Each row is a point on a landscape with many peaks, with its height.
A climber steps from a point to the highest of its 2 nearest points, and stops where none of them is higher. Distance is the straight distance between rows; heights are no part of it.
<333> height 5.11: [154 174  98  88 122 182 149  95 156 129 109 156 138  99 177  57 145 126
 165 151 143  99 158 120 112 115 101 123 143 105 131 130 151 136 108 145
  85 153 156 151 119 159]
<745> height 1.48: [129  69 174 134  93 123  86 147 151 133 189 139 113 182 124 134  93 175
 146  94 105 159 171 141 113 152 130 149 162 121 124 128 156 126 133  71
 160  65 109 162 132 142]
<410> height 3.82: [186 143 142 128  93 102 112 139 129 123 116 127 160 125 100 118 154 123
 154 148 167 123 148 160 185  76 115 185 119 118 130 143 158 112  97 127
 113  93 112 129 120 131]
<1001> height 7.08: [169  90 158 149 105 111 183 134 146 103 123 169 141 147 106 165 131 134
 104  93 136 196 158 108 119 209 146 108 106  89 135 104  64 130 204 122
 122 123  36 143  76  85]
<77> height 2.26: [143 152 110 137 156  97 130 107 131 199 127 122 130 121 111 120 153  97
 119 149 136  70  88 118 139  88 151 130 106 181 138 107 148 138 122 150
 104 139 177 113 202 182]
<1316> height 4.50: [181 133 102 131 144 173 109  70 148 147 133  81 164 117 164  83 154 104
 117 180 169  76 145 151 111  88 131 147 149  90  88 117 134 140  84 140
 128 128 157 143 151 121]
<1378> height 6.70: [141 118 142 160 124 108 173 147 145 110 130 160 111 137 127 158 119 134
 105 102 143 176 126 103 112 206 166  58  82 118 123 114  54 122 211 129
 141 150  71 132 101  89]
<1307> height 2.03: [ 99 159 103 129 181  79 151 111 132 154 158 132  98 136 129 119 135 125
 127 147 124  87  51 130 139  88 136 126 119 183 136 120 154 150 118 139
 143 153 177  99 206 218]
<620> height 4.73: [155 103 129 136 134 171 132  98 154 114 165 165 144 159 119 131 116 135
 121 136 120 135 194 116 110 154  81 188 178  91 149 136 123 170 125 102
 132  86  56 179  86 138]
<347> height 2.16: [151 112 138 120  65 171  79 134 128 148  95 114 161 112 130  95 127 120
 145 118 148 106 190 159 127  87 150 151 149 107 104 107 151  98  81 125
 104  93 151 160 126  94]
<1347> height 2.64: [123 143 107 119 143 148 109 124 108  89 137 108 124 127 128 137 157 132
 108 145 163 104 127 126 127  97 120 149 153 122  95 135 127 146 106 145
 135 103 113 121 122 109]
<1320> height 4.27: [107 174  93 166 163 156 136 112  97 107 124  99 117 133 135  97 155 106
 132 139 167 103 129  85  84 145 144  45 120 159  92 115  70 148 151 170
  94 169 146 111 138  89]
<1311> height 3.95: [138 124 142 162 149 138  98  96 120 135 105  47 181 114 128 112 156  94
 103 183 148 125 139 163 122 112 147 109 130 109  58 113  86 112  96 163
 141 149 150 135 157  62]
<572> height 3.75: [138 129 138 139 113 159  85 157 101 139 111 124 149 139  95 124  92 123
 173 134 115  92 161 179 204  70 113 189 148 129 133 140 139 116  66 106
 146  87 175 135 126 119]
<1015> height 5.23: [ 87 152 153 207 145  65 124 192 106 108  96 141 114 139  66 164 135 108
 159 125 119 146  91 141 175 120 160  99  79 176 129 166  86 114 134 149
 124 156 125  94 128 105]
<1443> height 4.78: [147 119 130  67 141 148 140 102 137 126  99 132 142  95 159 137 121 126
 107 138  93 146 107 143 154 129 108 163 130  89 147 142 131 116 115 125
 150 152 136 119 105 133]
<604> height 1.94: [177  84 173 122  65 100  72 146 146 133 138 102 176 142 109 132 144 141
 144 107 140 134 163 167 142  81 128 187 138 104  98  95 166  91 102  85
 142  74 128 125 128 117]
<321> height 4.97: [ 61 140 123 170 130 114 101 172 103  86 130 101 124 125 117 134 148 124
 114 126 156 142 138 116  87 141 175  49 120 157  57 104  71 111 141 155
 129 139 118 118 137  72]
<244> height 0.33: [148 151 127 104 165 114 159  77 133 133 125 114 130 129 155  72 159 138
 147 162 137 125  98 143 137 120 122 114 121 140 117 119 144 143 123 159
 117 136 173 121 180 192]
<1152> height 3.67: [ 71 180  67 117 153 126 159 107  98 165 108 133 116 130 132 106 156 107
 146 153 116  92 109 101 121 120  97 100 126 195 148  99 170 129 136 175
  77 149 172  95 160 173]
<810> height 4.06: [ 63 127 129 110 140 143 139 134 116  85 189 112  90 147 189  83  91 185
 148 150 122 178 154 131  99 196 124  52 147 125 121 176 152 138 145 130
 123 119 151 138 119 151]
<366> height 2.96: [105 116 154 110  72  59 177 135  84 102  87 142  96 117 143 113 146 166
 172  87 117 173  95 130 144 170 153  73  86 156 144 140 157  97 162 150
 102 151 139  98 149 152]
<52> height 0.89: [ 55 151  96 154 163 110 142 162 105 103 173 168  53 131 110 159 112 146
  97  90 123  84  65 111 105  99 148 109 132 176 142 178 121 174 125 117
 155 155 107 118 157 155]
<682> height 3.60: [140 153 102  99  62 101 198  99 119 148  36 131 162  75 141 103 188  85
 148 129 113 156 127 131 147 163 139 119  77 130 147 106 165  89 158 182
  45 169 134  75 126 144]
<488> height 5.51: [140 181  81  96 122 139 151 119 146 157 106 149 137 105 145  97 153 105
 161 169 139 116 134 118 151 101  90 150 124 146 158 113 181 105 120 149
  88 137 149 119 117 164]
<586> height 7.13: [ 77 132 110  99 149 141  93 138 128 116 124  62 161 119 165 119 108 120
 144 184  97 146 139 155 139 103  69 139 160 122  95  96 166  80  82 125
 151 139 193 103 114 116]
<1156> height 5.99: [174 140 117 133 146 141 134 111 142 130  95 142 164 118 107 130 130 102
 112 166 145 125 143 148 146  96  85 195 135  94 166 126 118 129 115 122
 125 131  91 136  62  93]
<475> height 3.99: [178 127 153 155 135 114  98 137 118 149 109 121 151 136  73 149 133 106
 116 134 152 100 126 156 173  77 144 178 119 125 132 142 109 132 100 126
 121 101 120 134 127 104]
<203> height 6.75: [195 116 153  93  77 104 136 117 183 112 126 160 154 114 143 120 139 145
 145 137 138 173 150 131 131 131 111 177 126  79 149 130 158 115 134 105
 126 117  90 148  96 151]
<11> height 2.49: [126 130 110 126 155 146 102 119 107 180 122 106 129 120 119 124 122 112
 113 135 124  59 107 144 147  76 159 158 138 150 109 107 128 132  84 131
 132 128 199 122 183 145]
<1391> height 3.37: [ 89 111 158 122 118 105 102 145 105 101 117  88 133 123 140 109 150 155
 138 127 115 164 129 140 123 138 144  81 125 142  78 128 130 100 117 145
 129 123 160 115 151 110]
<170> height 3.17: [146 132 139  75  61  72 164 151  86 152  67 156 125  87 108 150 140 129
 162  75 118 132  94 119 177 119 130 143  81 150 175 132 182  83 128 141
  78 145 140 100 126 164]
<144> height 3.66: [105 133 160 152 156 110 123 110  88  87 112  65 165 114 109 112 173 125
 116 157 139 144 112 163 142 130 151 102 116 128  46 144  73 134 104 183
 149 148 139 112 170  91]
<167> height 5.97: [ 86 115 136 118 150 120  88 165 166 110 224  89 114 170 162 119  90 156
 157 152 119 144 130 156 143 121 101 139 157 123  97 115 175 121 128  74
 203  78 148 113 148 169]
<401> height 4.92: [ 95 150 133 177 119  82 134 164  81 128  96 136 111 131  92 117 153 122
 160 124 138 130 123 119 146 131 169  67  90 192 123 131 105 111 145 167
  92 141 146 115 160 115]
<1380> height 6.83: [152  75 158 143  89 156  89 132 100 124 134 138 161 154  83 151 113 136
 130  99 104 109 190 166 171 119 119 215 161  96 108 153 123 150  79  97
 144  55  88 169 124 124]
<240> height 3.44: [158 132 145 103  78  89 112 181 134 152 133 152 135 142  89 151 114 141
 171  87 132 123 131 137 183  68  99 188 128 141 163 108 190  96 106  87
 127  86 134 123 113 161]
<908> height 6.48: [115  94 142 161 141 112  66 153 175 136 202  97 125 173 120 139  96 140
 134 142 121 119 122 161 125  91 155 179 150 130 100  89 144 130 116  60
 209  76 161 108 164 159]
<1304> height 3.91: [154 132 125 139 112 178  92 139 134 128 138 140 145 145 132  89  84 126
 196 162 128 100 186 171 175  96 106 181 163 108 132 138 139 131  81 107
 155  79 151 167 129 139]
<405> height 3.87: [196 134 140 107 144 129 167 117 154 172 123 175 109 113  98 169 102 119
  78  76 127 111  82  86 125 121 131 145 108 116 204 128 107 172 156 104
 132 139  96 148 123 141]
<172> height 5.15: [158  91 134  93 136 168 143 101 147 143 145 171 156 133 114 155 110 134
  86 105  87 119 155 127 136 135  76 221 170  77 150 134 131 166  99  89
 144  99  68 172  96 153]
<1406> height 5.85: [ 78 138  97 130 145 159 177 127 124  79 121 107  99 119 185 106 122 147
 128 127 126 174 133  93  79 212 138  17 115 111 123 135  95 136 171 154
 100 170 142 111  84  96]
<1289> height 7.93: [142 118 123 157 166 166  82 101 163 131 160  84 124 148 156 118 124 114
 115 164 162 108 139 116  61 123 154 103 152 117  93 102 100 147 132 128
 146 118 149 148 136 102]
<569> height 0.71: [ 72 142 101 110 145 141 142 142  91  84 164 153  68 132 129 156 133 170
  97  92 128 110  96  98 122 138 122 114 144 146 126 173 133 171 130 132
 143 118  96 117 135 143]
<812> height 2.99: [131 146 117 108 133 165 160 130 108 195  47 118 168  76 124 148 127  68
  79 108 101 106 118 114 141 141 126  75  91 127 108  84  83  78 142 163
  85 203 147 119 125  70]
<763> height 5.62: [165  94 142 110 137 152 118 110 155 131 104 148 186 120 128 128 106 122
 106 154  99 138 164 163 135 115  76 210 158  70 149 121 124 129 103  96
 150 129  95 158  73 108]
<504> height 4.33: [162 167 110 150 158 143 151 137 122 144  94 157 109 122  89 149 133 101
 116 117 158  97 107  94 139 113 126 126  99 140 175 137  90 153 150 135
  95 141 107 126  92  98]
<312> height 0.57: [102 141 117 114 140 126 146 114 102  89 176 141  75 139 145 111 147 175
 118 102 149 105 107 107 110 135 152  83 140 150 116 161 133 178 133 142
 132 116 125 130 180 173]
<38> height 5.44: [ 68 123 144 169 143  92 124 159 107 171 117 149  90 123 119 111  97 127
 135 110  88 112  93 134 122 129 167  67 102 200 145 137 110 109 135 125
 137 175 175 134 185 131]
<15> height 4.37: [149 111 148 167 122 133 116 133 146  93 173 164 142 190  96 124 102 143
 175 151 130 155 204 149 156 135  83 191 175 114 159 137 134 153 123  97
 141  57  70 160  85 143]
<165> height 3.01: [ 76 171 101 126 160 123 141 144 100 108 157 123  90 159 135  87 122 144
 179 150 142 103 109 152 166  94 111 118 150 175 115 126 166 141 108 148
 137 104 175 109 173 193]
<365> height 1.05: [ 70 135 121 178 136  60 145 165 129 130 172 174  64 123 112 133 109 141
 114  95 122  96  55 124 106  98 178  83 109 201 156 172 130 152 134 103
 154 164 117 127 183 171]
<514> height 5.57: [120  72 166 111 119  81  95 166 153 153 129 133 135 132 107 175 123 146
  72  71 108 152 106 124 100 113 152 133 126 129 113  79 125  98 140  91
 151 127 106 128 121 103]
<639> height 7.83: [ 86 132 107 124 155 155 111 121 129  70 123  47 167 108 192 105  98 123
 150 215 118 165 154 150 102 135  59 114 166  78  87 119 151 112  84 147
 142 143 167 130  79  98]
<775> height 2.73: [ 97 141 104 136 126 153 111 153 113 184  73 108 148 105 116 145 129  85
 109 134 110 121 145 105 113 127 123  86 121 155 116  77 110  79 132 153
  93 163 151 127 114  58]
<45> height 2.91: [103 116 138 120  71  68 190 140  81 150  51 147 119  99 129 125 147 122
 154  77 105 147  98 113 139 179 158  53  62 167 141 101 134  80 172 168
  78 174 141 102 154 133]
<1211> height 6.01: [133 103 164 135 146  86 107 120 151 113 184 111 114 143 141 126 139 163
 122 139 131 154 104 128 113 147 163 111 120 132  97 154 119 143 139 116
 172 115 131 131 178 155]
<1179> height 2.54: [ 69 170  73 138 178 135 147 136 104  98 124 125  83 120 139 142 133 120
 119 142 136 117  83  91 100 136 110 109 126 155 135 130 119 141 148 153
 128 165 140  93 103 109]
<1425> height 7.12: [111 111 122 155 168 137  74 130 164 128 177  91 121 161 136 139 102 120
 118 172 143 117 127 139  86 101 136 162 161 127 103  90 129 137 122 104
 182  96 144 128 132 121]
<854> height 1.75: [182  59 183 123  56 103 104 124 155 107 176 144 171 166 110 141 135 161
 148 100 121 169 198 137 123 143 101 196 167  82 106 121 159 129 114  81
 134  62  60 170 121 157]
<316> height 6.33: [127 120 151 161 140 112 156 151 128 135 135 174  82 136 113 154 102 141
 108  90 122 140 104 106 119 174 162  73  94 142 150 152  73 140 187 121
 145 151  87 149 134 107]
<446> height 5.40: [ 70 138 111 141 149 142 147 139  99  57 148 104 113 125 151 127 146 149
 107 122 146 157 132  98  85 191 152  31 122 122  71 142  67 142 159 162
 121 150 111 115 116  89]
<418> height 6.51: [ 95 143 109  80 138 111 122 131 127 128 127  97 143 123 153 107 152 131
 145 157 116 131 114 148 160  97  92 136 140 148 100  96 188  88 100 142
 128 126 173  91 147 171]
<209> height 3.85: [122  96 101 116 183 184 117  75 134 101 186 102 137 144 162 161 121 125
  83 149 110 108 129 111  91 164  68 175 175  69  87 154 118 174 106 118
 169 111  86 157 113 140]
<928> height 3.05: [156 114 154  97  72  70 185 151  86 160  55 152 121  79 108 167 126 106
 128  61 121 127  74 114 159 150 166 102  55 142 160 119 123  87 166 152
  93 166 118 107 142 135]
<351> height 2.89: [161 130 116 117 139 173 120  94 111  93 151 112 138 125 119 148 173 127
  72 105 164  90 132 100 110 125 127 129 141  93  81 153  86 180 122 138
 125 116  70 131 127  97]
<1330> height 3.29: [ 57 177  97 124 148  96 155 140  85 138 109 134 115 150 114 101 138 127
 178 147 103 114 102 150 182 102  87 115 124 200 144 117 180 112 114 162
 100 132 185  81 165 196]
<1277> height 4.56: [ 72 170 102 181 126 120 128 131  75 152  85 107 131 137  99  91 154  99
 163 160 119 117 154 124 124 131 139  69 115 205 113 106 118 116 132 190
  67 140 176 114 177 116]
<187> height 6.00: [ 82 132 137 119 148  82  97 160 146 116 173  94 122 141 145 123 126 144
 149 152 112 143  98 147 152 102 106 132 127 160 108 110 169  95 124 103
 174 118 170  81 152 169]
<556> height 1.42: [100 126 136 146 175  88 143 147 168 156 172 165  75 150 110 171  71 143
  94 122  93 142  59 131 127 123 127 151 124 153 194 152 131 147 154  78
 189 163 119 120 129 155]
<432> height 5.26: [ 54 151  84 145 160 154 166 135 122 129 123 126  83 122 171 106 115 130
 116 104 123 114  98  72  55 181 129   4 115 155 127 112 103 133 174 144
 110 200 153 112 115 100]
<529> height 2.47: [119 146  96 148 118 144 102 128 143 154 101  99 144 124 144 104 157 100
 145 173 149 141 172 104  94 136 133  86 128 155 118  87 135  91 137 153
  79 133 149 128 107  82]
<1216> height 3.61: [137 136 147 123  90 111 107 132  96  89 109 100 154 123 126  93 170 146
 168 144 151 142 160 157 163 108 129 131 129 133  88 140 147 102  94 154
 109 100 144 118 139 116]
<471> height 3.96: [206 143 134 113  77 129 174 124 119 127  88 168 132  91 119 115 152 126
 140  85 166 130 137  94 132 154 157 100  80 105 149 143  98 129 163 149
  66 147  94 147 113 114]
<578> height 7.15: [131 146 104 132 125 143 128 105 144  81  92  82 180  97 173  87 153 112
 145 214 141 170 164 155 125 138  85 127 132  83 111 131 136 100 106 154
 121 150 132 125  76  93]
<1096> height 4.91: [ 44 140 108 129 160 134 153 137 108 162 116 144  73 119 156 102  91 140
 118 107  92 111  89 110  89 152 138  47 119 180 159 130 133 123 149 133
 131 190 173 129 147 128]
<284> height 2.74: [ 84 162  94 146 143 140 119 119  91 144 139 107 111 149 115  99 135 111
 155 143 146  59 112 153 147  70 150 139 145 181 100  96 155 144  90 159
 120 103 198 103 203 185]
<803> height 4.72: [111 157 112 163 190 146 138 148 110 148 127 173  73 143  92 164  88 117
 115 110 121  85  85 108 131 110 129 128 124 155 177 162  91 166 135 124
 137 156 125 136 113 111]
<372> height 4.38: [ 96 134 107 144 131  86 114 155 121 207 119 143 133  96  92 162 142  76
  86  95 119  56  89  92 107  92 174  95  89 198 130  94 116 112 139 141
  98 162 136 111 184 141]
<1042> height 3.16: [160 146  94  68 131 151 181  93 168 114 101 145 111  92 154 162 144 110
  76 102 130 140  87  86 108 142 120 147 117  89 177 110 139 148 160 118
 133 155  89  91  74 130]
<1402> height 3.14: [108 116 147  94  65  92 190 120  92  82 104 151 101 120 174  77 129 187
 197  95 109 197 134 141 129 199 145  70 107 128 149 159 161 107 158 147
  92 149 150 117 131 169]
<70> height 1.32: [ 92  83 142 135  94 173  65 145 150 120 179 107 108 165 152 123  88 158
 143 116 130 136 180 142  87 128 161 116 175 119 102 103 149 126 113 101
 157  62 147 152 128 123]
<1150> height 3.43: [137 121  92 114 169 206 116  58 116  78 174  79 147 132 180 126 140 125
 105 146 135  81 135 108  77 152  82 128 179  63  60 169 113 187 100 147
 144 133 111 146 120 124]
<1071> height 6.41: [159 123 139  93 117 112 129 130 178 137 141 153 116 134 152 126 116 153
 144 133 125 166 126 120 127 129 108 146 129 119 166 115 169 111 143  98
 145 109 121 140 107 153]
<384> height 4.22: [174 109 135 147 142 155  91 102 120 155 113  86 170 118 118 119 134 108
 100 159 142  92 141 167 140  93 146 163 134  95  89 130  98 131  85 128
 145 120 144 148 150  83]
<502> height 3.38: [144 147 110  93  61 115 171 117 133 162  29 125 185  54 137 124 167  70
 125 134  99 160 142 144 162 146 129 154  82 105 154 111 158  56 141 159
  64 183 128  80  89 103]
<671> height 0.45: [167 144 119 104 138 131 140 105 141 126 166 135 102 136 149 103 145 154
 139 135 161  99 115 117 132 106 143 122 138 135 126 133 149 165 116 133
 133 100 144 144 181 184]
<831> height 7.58: [194 107 142 106  89 120 176  97 176  97 116 159 147 113 134 157 153 125
  94 105 136 190 140 102 104 183 136 145 117  62 157 117 111 147 180 116
 120 129  40 134  74 116]
<3> height 4.11: [189 152 125 131 114 128 183 144 127 143  97 178 109 110  89 154 127 116
 104  67 158 112 103  77 137 142 144 105  80 123 185 130  89 156 179 127
  92 140  78 132 100 110]
<1117> height 3.73: [ 55 124 148  91 114 115 165 143 108  78 170 118  94 142 185  76  93 194
 167 128  94 192 130 161 143 195 100  73 127 131 134 182 185 124 155 117
 140 127 154 107 128 175]
<1241> height 5.95: [181  72 181 115 119  85 115 133 169 152 148 141 147 148  96 161 123 150
  97  99 119 160 124 130 117 114 129 177 139 107 144  89 138 127 140  81
 151  96  94 141 123 127]
<182> height 6.44: [102 110 168 180 128  80  70 157 145 110 177 101 112 153 120 118 127 140
 146 140 146 153 133 136  92 134 190  94 116 165  93 129 103 118 144 113
 165 109 140 122 170 124]
<891> height 6.16: [127  88 142 156 136 152  83 152 110 168 130 130 151 153  57 175  75 114
  94  94 117  74 139 168 154  65 162 220 160 120 137  97  98 149  86  88
 152  83 149 130 125 106]
<228> height 1.63: [162  57 179 118  71 120 107 112 166 128 189 148 140 166 143 137 119 170
 143  95 104 186 191 119  98 189 122 147 162  84 113 147 150 123 129  87
 125  81  75 190 123 167]
<709> height 7.11: [201 100 168  97  70 109 161 114 147 110 118 176 139 113 119 157 130 141
 126  97 118 174 139 115 138 164 118 182 117  74 162 162 133 139 144 114
 119 114  59 153 107 146]
<785> height 2.39: [118 169  76 129 173 156 144 120 101  76 132 130 100 133 121 158 144 123
 112 146 157 108 100 101 130 116  86 157 140 119 135 152 117 166 128 149
 134 128  99 104  80 106]
<216> height 6.47: [121  91 150 156 107 172  92 131  85 109 145 138 129 160  87 155 120 135
 115  98 119 115 184 135 143 147 138 162 161 113 102 162  89 159 104 122
 136  62  79 172 134 102]
<1213> height 1.21: [ 82 123 134 168 127  56 161 162 155 137 168 187  60 132 108 165  87 147
  89  87 106 130  47 125 113 131 161 100 104 176 194 180 132 150 169  83
 176 178  91 128 153 159]
<113> height 7.09: [ 93 140 121 168 167 104  86 131 160  97 186  82 118 149 143 119 142 125
 126 182 177 153 134 111  59 135 166  88 133 153  94 109 106 132 150 137
 148 121 134 119 131 116]
<986> height 6.74: [146 139 108 142 108 130 107 114 151 133  83  91 199  99 144 101 162  90
 120 199 145 150 176 167 131  99  82 158 132  89 120 107 148  75  94 134
 113 150 114 122  73  68]
<684> height 5.53: [134 139 165 174 161 109 130 149 110 120  96 142 112 141  94 141 108 124
 158 146 109 150 110 146 179 141 138 120  96 144 154 180  84 129 137 143
 139 139 138 128 128 106]
<1273> height 5.65: [139 120 132 153 188 147 111 144 124 179 124 156 129 159  61 180  67 107
 101 110 119  75 120 143 150  68 125 207 157 131 180 117  99 162 102 101
 137 120 139 143  96 115]
<28> height 3.18: [161 154 116 115  98 141 171 124 112 193  37 130 180  65 113 127 149  62
 106 124 118 122 136 128 161 140 129 118  72 122 144 111 112  72 151 168
  59 183 125 110 111  79]
<1046> height 7.34: [117 119 111 120 128 184 105  94 109  68 187 114 132 148 159 116 135 148
 135 152 135 125 192 122 124 168 108 132 172  95  87 181 120 163  97 137
 136  83  94 168 132 151]
<635> height 4.12: [160 131 126 178 134 175 102 127 132 115 133 149 141 170  98 115  92 116
 168 170 149 109 195 162 147  98 102 194 170 117 162 133 115 160 104 115
 139  76 106 169  86 108]
<64> height 5.50: [196 119 154 113 144 137 168  65 149 114 128 143 125 111 139 147 136 118
 108 140 115 146  98 123 153 172 137 154 104  83 156 185  98 172 150 135
 157 132  90 137 144 163]
<938> height 5.03: [148 116 136 101 158 167 181  72 150 114 129 143  93 113 170 153 105 118
  91 115  88 151  93 105 116 210 136 116 114  85 161 170  93 168 179 127
 162 160  89 126 125 142]
<1191> height 1.85: [209  90 195 124  52  69 105 150 141 111 168 129 164 158  88 155 139 159
 181  97 141 151 154 152 160  98  99 205 131  93 120 132 167 116 118  74
 143  71  97 135 133 156]
<154> height 5.91: [125 123 155 155 153 128 119 152 122 168 106 152 101 127 114 128  97 123
 125 117 110 128 113 122 130 140 154  88 104 153 145 131  83 117 150 126
 140 153 144 155 143  94]
<678> height 4.51: [ 97 117 128 108 150 156 155 109 138 103 165 136  86 134 179 126  99 161
 115 134 101 172 122 111 104 207 117  94 133 107 148 180 129 148 163 122
 148 136 108 139 111 138]
<528> height 4.36: [119  89 120  72 160 158 115 106 144 124 148 117 135 123 164 160 121 151
  79 124  90 127 110 130 116 133 105 160 164  79  99 136 134 138  99 108
 167 121 125 135 117 135]
<846> height 1.82: [119 146 103 148 183  94 108 135 166 157 186 119 101 147 126 142 117 113
 125 169 139  92  71 127 129  73 143 156 134 165 126 108 145 142 115 106
 176 126 168 108 183 189]
<302> height 3.80: [177 142 140 107  75  99 178 109 106 134  60 138 149  83 126  98 178 116
 154 116 148 148 123 128 143 145 150 113  78 124 135 133 136 101 147 173
  59 156 128 120 137 135]
<1392> height 2.29: [155 144 113 141  72 143  89 128 153 148 108 112 163 121 139  85 157 105
 159 164 170 132 202 134 110 102 135 130 136 131 120  94 160  82 113 138
  75 105 134 146 106  98]
<1073> height 5.98: [117 157 100 108 134 114 133 148 168 140 129 140 115 133 150 113 119 128
 171 173 128 165 130 117 145 126  82 142 124 147 176 102 185  89 149 112
 133 123 144 107  85 148]
<1246> height 1.62: [134 139 132 143 153  75 125 148 168 133 174 149  88 155 109 157 116 143
 116 139 140 135  82 119 136 101 130 144 123 154 163 136 149 145 138 101
 169 114 124 120 149 169]
<1390> height 6.37: [187 137 130 126  86 115 139 113 165 116  84 142 181  95 130 105 165 109
 122 161 161 156 164 148 135 116 109 178 111  74 144 127 136 103 127 128
 101 142  79 136  65  93]
<897> height 3.58: [130 127 150 104 109 109  89 164 115 152 132 119 147 136 115 134 114 142
 170 105  96 112 128 162 201  77 104 169 128 148 131 119 167  81  92  90
 148 111 194 104 143 153]
<864> height 2.84: [126 152  90  94 155 156 158 102 132 118  99 125 111 102 158 134 155 116
  95 118 136 119  87  86 102 143 120  97 115 121 133 116 121 138 153 147
 114 170 124  96 103 114]
<972> height 3.41: [ 75 135 116  74 101 135 185 136 115  94 104 153  89 109 186  90 112 178
 160 103  93 178 123 132 133 181 117  84 125 129 161 153 179 113 143 135
 120 143 151 112 104 157]
<564> height 4.10: [ 75 181  68 152 148 163 128 128  76 158  96 115 114 121 107 121 144  86
 132 132 133  63 128  93 104 106 122  90 132 193 123  99 125 132 124 176
  75 158 169 105 151 103]
<426> height 4.83: [108 109 132 123 132  97  88 155 139 215 118 136 126 116 112 152 108 111
 105 102 100 101 105 114 121  98 161 123 112 177 148  89 133  90 128 107
 132 148 168 128 155 128]
<224> height 3.13: [178 144 104 122 157 203 125  53 115  87 154  92 151 129 155 106 166 116
 101 126 165  75 130  92  88 141 102 107 150  78  73 166  82 195 119 147
 118 159  98 122 119  99]
<1165> height 5.17: [137 133 126 151 185 171 117 130  98 143 115 146 112 141  92 164  85 109
 114 129 110  85 114 134 153 106 115 169 144 123 149 164  81 164 104 126
 145 133 136 151 115 101]
<1167> height 6.76: [126  99 129 139 116 210  97 100  99 104 144 126 139 142 134 128 119 134
 119 119 109 117 202 122 115 172 116 135 170  90  94 169  87 159  98 129
 128  91  92 187 123 103]
<1136> height 5.12: [187 115 140  98 158 151 144  68 135 125 109 117 161  94 149 128 141 118
  96 158 115 117 108 151 153 132 116 170 120  70 122 166 102 151 110 137
 150 148 118 137 132 128]
<815> height 3.55: [165 115 137  94 153 137 170 101 170 138 137 162 112 122 120 183 118 121
  50  84 114 142  86  87  98 150 120 149 130  94 177 112 109 170 173  99
 154 145  68 127 100 130]
<954> height 4.79: [184 164  92 117 142 192 126  68 163 166 126 114 147 113 170  64 154  96
 138 159 166  68 147 112  90  97 121 118 143 115 121 112 140 148 109 141
  86 150 164 144 144 143]
<650> height 4.61: [ 99 159  98 183 157 159 107 145 106  94 134 101 120 140 118 134 138 102
 112 138 172 111 143  94  77 137 144  75 130 140  80 104  55 141 155 152
 125 147 113 125 106  50]
<450> height 3.39: [ 76 122 178 153 133  69 117 145 103  80 121  73 154 119 119 111 169 141
 141 140 125 186 109 149 129 155 159  71  97 150  59 137  90 104 135 163
 146 149 146  90 162 107]
<963> height 6.52: [152  73 169 148  83 153  76 151 104 147 112 121 165 145  66 145  99 123
 114  89 127 102 175 176 149  84 159 200 153 106 117 103 113 128  93  98
 138  64 122 149 125  84]
<295> height 3.31: [146 147 127  86  66  71 152 171 126 133 107 168 112 116 103 158 133 146
 165  89 140 149 103 115 176 101 105 160 108 148 187 125 202  94 126 114
 106 110 120 105 105 168]
<1245> height 5.20: [141 104 144  85 111  85 120 153 143 195 102 148 142 110 103 173 116 123
  85  76 111 136  98 111 127 105 139 150 105 144 171  80 147  82 142 100
 121 142 130 124 106 125]
<219> height 2.04: [146  90 159 114  74 130  75 159 151 154 114 131 152 140 121 123 116 140
 150 101 129 146 177 144 108  99 131 155 151 123 128  76 166  83 112  91
 122  86 136 148  96 100]
<796> height 1.16: [ 78  99 144 120 105 162  90 146 134 101 172  90 108 148 186  88  93 174
 161 130 120 159 181 146  88 156 150  50 171 118  93 139 154 120 109 127
 124  88 176 154 133 137]

Two climbers start at each pair of points below. Name the first point that both come to, or write -.
<1392> / <954> | -
<70> / <671> | -
<77> / <372> | <831>
<1391> / <1311> | <384>
<450> / <312> | <831>

Where does a climber stop that starts at each point below?
<52> | <831>
<426> | <831>
<401> | <831>
